The views of a scene show one set of named points, each view turned or mirrored, and shifted as a whole, with a little noise and some points left out.

Scene 1
View 1
luz: |   4 |   3 |   4 |   1 |  17 |  -5 |   7 |   4 | -12 |   5 |  24 | -10 |  19 | -31 |   4 | -11 |   4 | -25 |   9 |   3 | -21 |   0 |  15 |  -9 |  15 |  -4 |
Supel: |  -8 | -23 |  -3 |  20 |  -3 |  10 |  -5 |  -3 | -32 |  27 |  -5 | -15 | -10 | -20 | -15 |  17 | -11 |  -8 | -26 |   6 | -15 | -18 |  -6 |  23 |   6 | -10 |
zim: |  23 |  16 |   9 |   9 |  14 | -11 |  18 |   1 |  -3 |  25 |  15 |   1 |   4 | -20 |   4 | -22 |  -5 | -12 |  25 | -12 | -11 |  10 |  20 | -23 |  11 |  -2 |
mefu: |   8 |   1 |   4 |  -8 |   5 |  -2 |  -8 |   3 | -37 |   2 |  14 | -19 |  13 | -27 | -18 |  -1 |  -2 | -25 |  -8 |  11 | -16 | -11 |  -8 |   7 |  31 | -16 |
gota: |  20 |  11 |   9 | -12 |  12 | -13 |  10 |  -7 | -21 |  10 |  30 |   4 |   2 | -30 |  -3 | -14 |  -1 | -12 |  11 |   5 |  -3 |  -6 |   2 |  -4 |  17 | -26 |
Puda: |  11 |  27 |  -2 | -19 |  10 | -10 |  -4 |   4 | -17 |  11 | -17 | -12 |  13 | -12 | -15 |  -7 | -18 | -10 |   8 | -15 | -16 |   5 |  26 |  -6 |   3 |   8 |
Gor: |   8 |  13 |   0 |  -7 |  12 |  -6 |   4 |  -6 | -11 |  17 |   3 |  -1 |   1 | -20 |  -6 |  -4 |  -8 |   0 |  -8 |  -9 |  -3 | -12 |  15 |   4 | -12 | -10 |
kelit: |  -8 |  17 |  -4 | -18 |  24 | -15 |   7 |   6 |   0 |   3 |   9 |  -2 |  23 | -26 |  10 |  -5 |  -6 | -22 |  16 |  -6 | -26 |   5 |  44 |  -7 |   0 |  10 |
zeku: |  11 |  16 |   2 |   5 |  26 |  -3 |  14 |   0 |   6 |   8 |  16 | -11 |  22 | -27 |  10 | -22 |   6 | -11 |   9 | -14 | -16 |   3 |  31 | -19 | -24 |   6 |
Kugud: |   0 |  17 |  -6 | -15 |  10 |  -5 | -13 |   7 | -18 |   8 | -12 | -14 |  15 | -13 | -19 |   2 | -10 | -11 | -14 | -10 | -11 | -10 |  16 |   7 |   7 |   2 |
zag: |   9 |  19 |   1 |   2 |  11 | -13 |   7 |   2 |   4 |  29 |   3 |  11 |  -3 | -10 |  -5 |  -6 | -10 |   3 |  -5 | -24 |   6 | -11 |  21 |  -3 |   6 |  -7 |
sufib: |   7 |   5 |   4 |   3 |   8 |  -8 |   9 |   0 | -15 |  21 |   7 |  -3 |   1 | -20 |  -1 |  -5 | -11 | -13 |  14 |  -4 | -18 |   4 |  18 |  -5 |  14 |  -2 |
sizot: |  -5 |  -4 |  -2 |  -5 |   2 |  -5 |  -3 |  -3 | -25 |  20 |  -3 |  -3 |  -6 | -18 | -12 |  14 | -16 |  -9 | -13 |   2 | -11 | -14 |   8 |  20 |  13 | -11 |
bol: |  21 |   2 |   8 |  23 |   1 |  -1 |   8 |   4 | -17 |  33 |   7 |  -8 |  -4 | -14 | -13 | -12 |  -8 | -10 |   6 | -10 |  -8 |   1 |  -1 | -11 |  24 |  -7 |
metab: |   3 |  14 |   2 | -23 |   9 | -19 |   3 |   1 | -23 |  12 |   5 |   4 |   5 | -20 |  -6 |   1 | -17 | -20 |  20 |   2 | -20 |   3 |  23 |   2 |  33 |  -5 |
dit: |   2 |  -1 |  -2 |   0 |   3 |   3 |   0 |  -5 | -30 |  20 | -21 | -21 |   2 | -20 |  -9 |   2 | -22 | -14 |   9 |   0 | -35 |   9 |  22 |   4 |  -7 |  12 |
puli: |  10 |  26 |   0 | -11 |  26 |  -7 |  -1 |  12 |  -1 |  -7 |  19 | -18 |  37 | -27 |  -3 | -20 |  11 | -25 |   2 | -10 | -13 |  -3 |  22 | -18 |   6 |   2 |
kaz: |  -6 |   0 |  -2 |  -9 |   2 |  -8 |   0 |  -1 | -27 |  20 |  -9 |  -5 |  -2 | -18 |  -7 |  11 | -24 | -16 |   8 |   3 | -26 |   2 |  21 |  11 |  19 |   3 |
Busor: |  21 |  30 |   6 | -29 |  14 | -16 |  -5 |   4 | -22 |   0 |  10 |  -8 |  19 | -21 | -16 | -15 |  -5 | -20 |  12 |  -3 |  -8 |  -2 |  11 |  -9 |  28 | -10 |
View 2
mefu: |   3 | -11 |  -9 |  32 |  20 |  21 |   2 |   3 |  13 | -21 | -27 |  16 |  -8 |  -4 |  25 |  13 |  11 |  16 | -21 |  15 | -20 | -16 | -16 |  19 | -28 | -13 |
zag: |  -4 |  -4 |  15 | -14 |   1 |  16 | -11 |   5 |   3 |  -3 |  -6 |   5 |  20 |  -7 |  16 |  -7 |  24 |  -7 |  -8 |   6 |  -2 |  -2 |   1 |  -6 |   3 |   2 |
zim: | -31 | -16 |  -6 |  -4 | -13 |   9 | -10 |  -3 |  -2 |  -2 | -15 |  13 |   4 | -12 |  35 |   7 |  26 | -21 |  -7 |  14 |  -7 |   5 |   6 |  21 |   5 |   6 |
gota: | -16 | -29 |  -3 |  20 |   2 |  10 |  -5 | -11 |   3 | -16 | -23 |   0 |   5 |  -9 |  25 |   8 |  14 |  -4 | -14 |  30 | -12 | -11 |  -6 |   7 | -11 | -10 |
zeku: | -29 |   5 |   0 |  -2 | -17 |  13 | -24 |  -1 | -26 | -11 | -30 |  11 |  19 |   7 |  13 |  20 |  30 | -20 |  -5 |   8 |   2 |  -7 |   7 |  31 |   0 |   9 |
kaz: |  15 |  -1 | -11 |  14 |  14 |  15 |   3 |  22 |   9 |  -2 | -10 |  14 | -11 |   4 |  21 |   5 |  19 | -18 |  -3 |   1 |  -7 |   7 |  -2 |  14 | -21 | -24 |
Supel: |  23 |   3 |  18 |  15 |  42 |  30 |  25 |  20 |   2 |   4 | -24 |  14 | -10 |  -9 |  12 |  19 |  17 |  13 | -13 |  -3 |   1 | -18 |  -9 |  17 | -10 | -23 |
dit: |  11 |   7 | -14 |   1 |  20 |  24 |  -4 |  26 | -11 |  -2 | -26 |  20 | -11 |   4 |  25 |  17 |  24 | -15 |   3 |  -4 |  -4 |  11 |   4 |  33 | -17 | -22 |
Puda: |   3 |   2 | -18 |  -9 |   8 |  20 | -24 |  15 |  -2 | -17 | -19 |  16 |   6 |   5 |  30 |  -3 |  21 |  -8 |   0 |   4 | -16 |  15 |   3 |  14 | -19 |  -9 |
sizot: |  21 |  -3 |   7 |  15 |  26 |  21 |   7 |  17 |   7 |  -4 | -14 |   9 |  -2 |  -1 |  12 |   6 |  15 |   0 |  -9 |   6 |  -5 |  -8 |  -7 |   3 | -17 | -23 |
luz: | -21 |  -6 |  -7 |  26 |  -9 |  10 |  -5 |  -1 |   0 | -11 | -22 |  15 |  -1 |   0 |  20 |  19 |  21 | -11 | -16 |  12 |  -8 | -13 |  -5 |  28 | -13 |   2 |
Kugud: |  13 |  11 |  -6 |   4 |  15 |  25 | -18 |  17 |   3 | -20 | -18 |  16 |  10 |  10 |  15 |   0 |  20 |   7 |  -8 |  -1 | -12 |  -3 |  -7 |   9 | -24 |  -8 |
kelit: | -12 |   7 | -14 |  16 | -22 |   4 | -26 |  10 |  -6 | -15 | -13 |  11 |   9 |  20 |   8 |   9 |  25 | -34 |  -4 |   6 |  -4 |   0 |   2 |  21 | -20 |   0 |
Gor: |   1 |  -5 |   9 |  -2 |  12 |  20 | -12 |   5 | -11 | -10 | -24 |   2 |  18 |  -1 |  12 |   5 |  21 |  -4 |  -6 |  12 |  -1 |  -6 |   0 |   5 |  -6 | -12 |
puli: | -26 |   6 | -12 |  15 | -19 |  14 | -32 |  -3 |  -5 | -30 | -26 |  18 |  16 |  12 |  17 |  11 |  24 |  -2 | -17 |  10 | -15 | -14 |  -6 |  26 | -18 |  17 |
View 3
zag: |  22 |  12 |   8 | -15 |   1 |   6 |  -5 | -12 |   5 |   7 |   6 |   7 | -20 | -18 |  10 |  19 | -23 |  18 | -15 |  16 |  -4 |   7 |  -6 |   4 | -14 |  -6 |
Supel: |   0 |   7 |   8 |  22 |  -3 | -24 |  13 |   6 |  23 |   8 |  14 |  -7 |  -3 |  12 |  -4 | -10 | -15 |  11 | -39 |  21 |  -2 |  -2 | -30 |   6 |  24 | -30 |
Puda: |   3 |   9 | -15 |  -6 |   1 |  14 |   4 | -10 |  -5 | -17 |  -2 |  -1 |   2 | -13 |   6 |   1 | -14 |   7 |  11 |   6 |  -5 |  18 | -10 |   8 |  -4 |   1 |
metab: |   8 |   1 | -10 | -14 |   6 |  14 |  13 | -18 |   0 |   4 | -22 |   3 |   8 |   5 |  25 |   6 | -12 |  20 |   0 |   1 | -18 |  23 | -17 |   8 |  14 | -19 |
kaz: |   9 |   6 | -10 |   6 |   3 |  -2 |  14 | -19 |  11 |  -6 |  -8 |  -1 |   7 |   8 |  14 |   2 | -16 |  10 |  -5 |   7 | -10 |  20 | -23 |   8 |  24 | -22 |
sizot: |   3 |   7 |   3 |   8 |   3 |  -5 |  12 |  -9 |  19 |   6 |  -1 |  -3 | -10 |   8 |   7 |  -7 | -22 |  12 | -23 |  15 | -14 |   8 | -26 |   8 |  16 | -23 |
gota: |  -2 | -11 |   8 | -30 |  12 |  16 |  -3 |  -5 |  -5 |  24 | -12 |   3 |   9 |  -2 |  11 |   3 |  -8 |  37 | -24 |   5 | -20 |   7 | -15 |  10 |   0 | -18 |
Busor: |  -8 |  -7 | -13 | -24 |   3 |  27 |  10 |   3 | -14 |   7 | -19 |   0 |   7 |  -6 |  18 |  -5 |  -2 |  27 |   1 |   2 | -18 |  14 | -12 |   8 |  -9 |  -3 |
sufib: |  12 |   1 |  -1 | -13 |   3 |   0 |   0 | -14 |   0 |   3 |  -2 |   2 |  13 |  -5 |  11 |  15 |  -8 |  21 | -11 |   8 |  -2 |  14 | -12 |   6 |  10 | -18 |
luz: |  -1 |  -7 |   0 | -19 |  -1 |   7 |   4 |  -5 |   4 |  12 | -22 |  -4 |  25 |  -3 |   6 |  12 |   8 |  30 | -12 |  15 |   1 |   5 |  -1 |   3 |   5 | -23 |
kelit: |   4 |   5 |  -5 | -18 |   1 |  21 |   3 | -28 |  12 |  -8 | -35 |  -4 |  16 | -13 |   4 |  18 |  -2 |  14 |  13 |  17 |  -1 |  15 |  12 |   5 |   2 | -15 |
Gor: |   1 |   5 |  10 | -11 |   7 |   8 |  -8 | -12 |   9 |   2 |   2 |  -1 |  -6 | -12 |  -6 |   2 | -22 |  16 | -17 |  17 |  -9 |   4 | -11 |  10 |  -4 | -10 |
bol: |  17 |   0 |  -1 | -12 |  -2 | -13 |   0 |   7 | -10 |  12 |  17 |   5 |   9 |  -6 |  17 |  16 |  -5 |  29 | -26 |   6 |   4 |   8 | -21 |   4 |   3 | -16 |
zim: |  18 |  -2 |   1 | -32 |   4 |   5 | -12 | -13 | -14 |   7 |  -1 |   7 |  21 | -18 |  13 |  30 |  -1 |  32 |  -9 |   4 |   4 |  13 |  -4 |   6 |  -5 | -13 |
View 4
gota: |  20 | -21 | -25 |  37 |  -7 |  16 | -13 | -19 |  -6 |  21 | -14 | -16 |  -4 |   9 |   3 |   9 |   8 |  30 |   5 |  26 | -37 |  -5 | -16 |  -5 |  15 |   4 |
Supel: |   6 | -22 | -51 |  16 |  -5 |  -2 | -20 | -21 |  29 |  27 |  -6 |  -1 | -25 | -17 | -12 |  32 |  14 |  40 |   0 | -22 |  -9 | -38 |   5 |  11 |  11 |  -6 |
sufib: |   6 |  -6 | -28 |  23 |  -3 |  13 | -13 | -17 |   3 |  -1 | -12 |  -2 | -19 |   0 |   8 |  14 |  11 |  21 |   2 |   2 | -36 | -13 | -10 | -15 |   6 |   9 |
sizot: |   4 |  -7 | -37 |  17 | -13 |   0 | -16 | -20 |  14 |  13 | -10 | -18 | -16 |  -9 | -11 |  29 |  17 |  37 |   1 |  -7 | -23 | -27 |   3 |   7 |  18 |   0 |
Kugud: |  -7 |   4 | -21 |   4 |   3 |  11 |   1 | -22 | -10 |  15 | -16 | -19 | -31 |  -2 | -16 |  27 |  14 |  33 |   8 |  -5 | -26 | -25 |   3 |   7 |  15 |   9 |
puli: |   0 |   6 |  -4 |   8 |  19 |  29 |   1 | -19 | -27 |  29 | -18 |  -6 | -30 |  14 |  -3 |  14 |   3 |  26 |   6 |  21 | -34 |  -2 | -27 |  -7 |  -9 |  12 |
Puda: |  -6 |   7 | -16 |   8 |   9 |  18 |   8 | -19 | -19 | -10 | -17 | -18 | -31 |   3 |  -1 |  19 |  16 |  24 |  11 |  -1 | -35 | -19 |   4 |  -7 |  16 |  16 |
Busor: |  -1 |  -8 | -12 |  22 |  -2 |  21 |  -2 | -27 | -27 |  16 | -26 | -20 | -21 |  11 |  -2 |  10 |   4 |  29 |  16 |  22 | -46 |  -7 |  -8 |   0 |  23 |  17 |
mefu: |  -2 | -25 | -32 |  20 |  -9 |  12 | -19 | -34 |  -1 |  39 | -24 |  -7 | -26 |  -4 |  -3 |  19 |   1 |  43 |  14 |   9 | -33 | -15 |  -5 |  15 |  19 |   5 |
kelit: |  -6 |  25 |  -7 |   0 |   8 |  18 |  -8 | -12 | -11 |  -2 | -13 | -16 | -23 |   5 |  11 |  22 |  10 |  27 |  -1 |  15 | -37 |   3 | -23 | -12 | -11 |   8 |
Gor: |  18 |  -4 | -27 |  19 |   8 |  13 |   4 |  -9 |  -1 |   7 |  -2 | -21 | -14 |   5 | -11 |  24 |  21 |  29 |  -3 |   5 | -20 | -21 |  -4 |  -4 |   8 |   1 |
metab: |  -6 |   3 | -19 |  19 | -18 |   9 | -18 | -24 |  -4 |  -4 | -23 | -18 | -15 |  -2 |   9 |  16 |  10 |  28 |   8 |  12 | -47 |  -6 |  -8 |  -5 |  20 |  12 |
bol: |  14 | -26 | -36 |  38 |  -1 |  14 | -11 | -19 |   3 |  13 | -14 |  12 | -21 |   2 |  -3 |   7 |   8 |  13 |   4 | -10 | -34 | -27 |  -7 | -19 |  13 |  13 |
kaz: | -10 |   2 | -32 |  10 | -13 |   2 | -21 | -22 |  10 |  -8 | -17 | -12 | -24 | -12 |   8 |  25 |  14 |  32 |   6 |  -7 | -35 | -18 |   2 |  -1 |  16 |   6 |
dit: | -10 |  -6 | -37 |   4 |  13 |  13 |  -7 | -19 |   8 | -13 | -13 |  -5 | -36 | -12 |  20 |  25 |  12 |  33 |  11 | -11 | -23 | -22 |  10 |  -2 |   5 |   2 |
zeku: |  12 |   8 | -11 |   8 |  33 |  31 |   7 |  -5 | -13 |   5 |  -2 |  -3 | -26 |  13 |  12 |  16 |  10 |  21 |  -1 |  17 | -23 |  -1 | -27 | -21 | -24 |   4 |

Which points are out of place in each view (at most two, in the order of its rows)? Write - if all are in place.
view 1 => -
view 2 => Puda
view 3 => -
view 4 => zeku
